Points, in no order, along strands that fork and pass close to each other.
Points whose rows are less than 356 apart are linked; no others are.
(742): 2 212 -128 -152 -355 -189 -82 210 51 126 24 35 23 -164 42
(139): -242 -273 39 -51 201 -33 186 -271 307 -63 -263 -133 -16 85 -200
(385): -106 201 -196 -17 -243 -26 -109 174 213 149 -190 254 -141 -123 117
(671): -47 -75 -232 16 -50 69 101 80 559 141 -405 -7 -95 -120 15
(518): 97 372 -308 92 102 -100 131 198 -315 20 -48 -116 -274 -106 -182
(279): -78 148 -237 5 -254 -47 -28 153 379 200 -232 125 -129 -139 104
(501): -164 23 -60 -28 -6 -37 59 -3 253 -12 -293 251 -41 -19 100
(618): -99 -287 244 -225 130 168 12 -328 277 284 144 -6 174 -6 -5
(590): -165 -99 -243 58 68 -70 260 -136 87 -30 -401 65 -158 46 -126
(19): 208 239 -38 -88 -350 -158 -86 267 -93 114 228 -283 145 -170 -62
(57): 287 144 111 128 -61 -9 -88 215 -244 -110 292 -160 127 -74 25
(308): -35 -326 158 -237 112 119 93 -351 325 406 154 -153 147 -42 -67
(211): -170 -64 43 -100 -33 -44 22 -29 386 -16 -233 128 67 -30 61
(159): -151 -230 40 -121 77 -8 163 -371 231 200 53 -271 24 94 -181
(304): 437 -16 233 349 -11 -11 -2 113 -183 148 445 -254 49 -83 -186
(106): -166 82 -79 -51 -54 -46 -15 33 124 -33 -259 309 -46 2 137
(647): -238 -300 52 -90 226 39 168 -364 255 73 -69 -213 22 124 -186
(283): 43 -41 -39 -16 62 -73 22 -54 -233 -156 77 -172 -56 123 19
(161): -189 47 -184 24 98 4 109 -32 -101 -101 -324 295 -206 82 5
(60): 144 247 35 -91 -183 -25 -173 294 -249 -85 176 63 193 -124 127
(382): -257 -241 -4 -25 189 -10 201 -224 230 -104 -327 33 0 97 -108
(559): 143 -92 254 64 83 131 -232 17 -307 -266 249 131 100 157 189
(639): 57 170 -47 -169 -383 -197 -84 174 18 145 141 -125 95 -138 -21
(584): -153 -117 -112 -12 54 -130 168 -210 -25 -62 -112 -153 -85 153 -73
(625): -52 -86 -95 -36 74 -140 90 -117 -156 -96 -7 -208 -85 153 -36
(319): 54 -144 269 -3 18 166 -256 -64 -206 -131 260 153 158 167 207
(727): 252 -108 300 87 -128 157 -240 128 -184 99 393 -29 179 29 41
(535): -22 -237 83 -154 1 34 108 -321 195 354 198 -281 68 39 -96
(743): 122 -32 47 90 150 -26 -56 9 -338 -295 168 -108 -18 101 68
(332): -18 270 -195 -69 -332 -126 -135 270 115 174 -60 181 -109 -185 75
(400): -67 244 -279 32 -28 -33 -1 149 -142 41 -219 159 -337 10 -128
(298): -163 -100 -183 -1 64 -135 221 -184 0 -51 -269 -69 -118 98 -88
(565): -81 -212 219 -167 21 162 -54 -303 144 207 187 -17 179 68 65
(413): -182 -124 156 -157 6 -9 -40 -77 470 -16 -157 101 125 -41 64
(456): 280 188 -25 295 214 -36 88 118 -359 -300 212 -118 -56 -54 25
(260): -294 -228 35 2 273 17 139 -283 61 -200 -278 60 30 178 -41
(217): 203 -8 157 154 135 47 -122 84 -333 -298 236 5 23 61 123
(87): -31 -208 232 -104 52 179 -92 -278 34 141 241 35 165 119 119
(295): 373 19 148 285 -6 -42 28 80 -183 -7 384 -332 -12 -37 -150
(377): 332 84 111 378 180 -63 84 56 -315 -262 293 -164 -68 -17 -79
(372): -160 156 -252 77 2 36 39 36 -61 -15 -322 281 -294 61 -51
(92): -178 20 -123 -20 120 -18 58 -57 -189 -163 -250 227 -105 129 89
(446): -6 -164 275 -73 -29 214 -225 -136 -99 29 276 119 189 139 201
(280): -74 -224 -151 -33 71 48 156 21 560 19 -449 -5 -84 -67 -72
(723): -103 144 -121 -89 -78 -88 -42 87 -90 -4 -152 197 -88 -24 84
(747): 112 339 -83 -94 -143 -63 -134 320 -234 -14 84 122 68 -191 85
(66): -167 -139 39 -32 154 12 16 -221 -123 -200 -37 39 26 226 103
(128): 299 39 67 146 -15 -48 -25 83 -224 -69 301 -300 28 17 -71
(53): 16 370 -136 -78 -133 -62 -122 302 -198 31 -15 184 -84 -177 52
(455): -142 -137 -301 127 91 -7 291 -145 198 -1 -467 23 -232 6 -198
(740): 7 381 -302 64 11 -54 48 228 -239 43 -112 16 -323 -76 -215
(71): -160 -20 8 -92 68 -28 6 -123 -111 -198 -129 150 35 157 148
(27): -109 -221 -213 54 104 68 228 -78 423 -24 -483 34 -141 -52 -156
(704): 137 -38 274 -35 -184 150 -287 116 -183 2 335 53 256 41 122
(341): 395 -13 293 323 -97 71 -95 197 -154 188 462 -183 148 -106 -117
(447): -203 -181 251 -222 86 63 -87 -123 491 28 -95 86 143 -24 6
(507): -44 84 -259 18 -205 -10 44 130 479 218 -288 37 -117 -141 68
(664): 59 47 245 -121 -293 118 -283 125 -112 51 279 73 308 11 119
(716): -76 247 -135 -82 -110 -65 -108 193 -108 2 -111 289 -104 -61 105
(70): -180 -236 270 -253 104 124 -44 -236 426 136 21 11 163 -23 -53
(323): 244 300 -179 218 187 -63 144 162 -382 -180 114 -170 -103 -116 -2
(330): -256 -229 120 -46 273 91 68 -333 -4 -198 -85 28 38 229 37
(577): 165 299 -260 155 184 -80 166 160 -382 -97 27 -181 -190 -112 -70
(343): 319 -84 283 145 -141 104 -200 162 -164 225 433 -120 187 -28 -28
(10): 240 218 107 51 -140 18 -168 308 -266 -139 255 -20 231 -133 100

A fork is a point with three links, a tip a point with one. Leave the first point through the second and follow the links. Name the first fork or tip that comes.
(743); (217) => (618)
(295); (304) => (664)
(671); (507) => (19)
(740); (518) => (377)

Name the points in between on the shortest way along the links from the first point to the second, in order.
(343); (60) => (341) (304) (295) (128) (57) (10)
(372); (577) => (400) (740) (518)
(139); (447) => (647) (159) (535) (308) (618) (70)
(507); (584) => (671) (280) (27) (455) (590) (298)
(501); (747) => (106) (723) (716) (53)
(743); (319) => (217) (559)
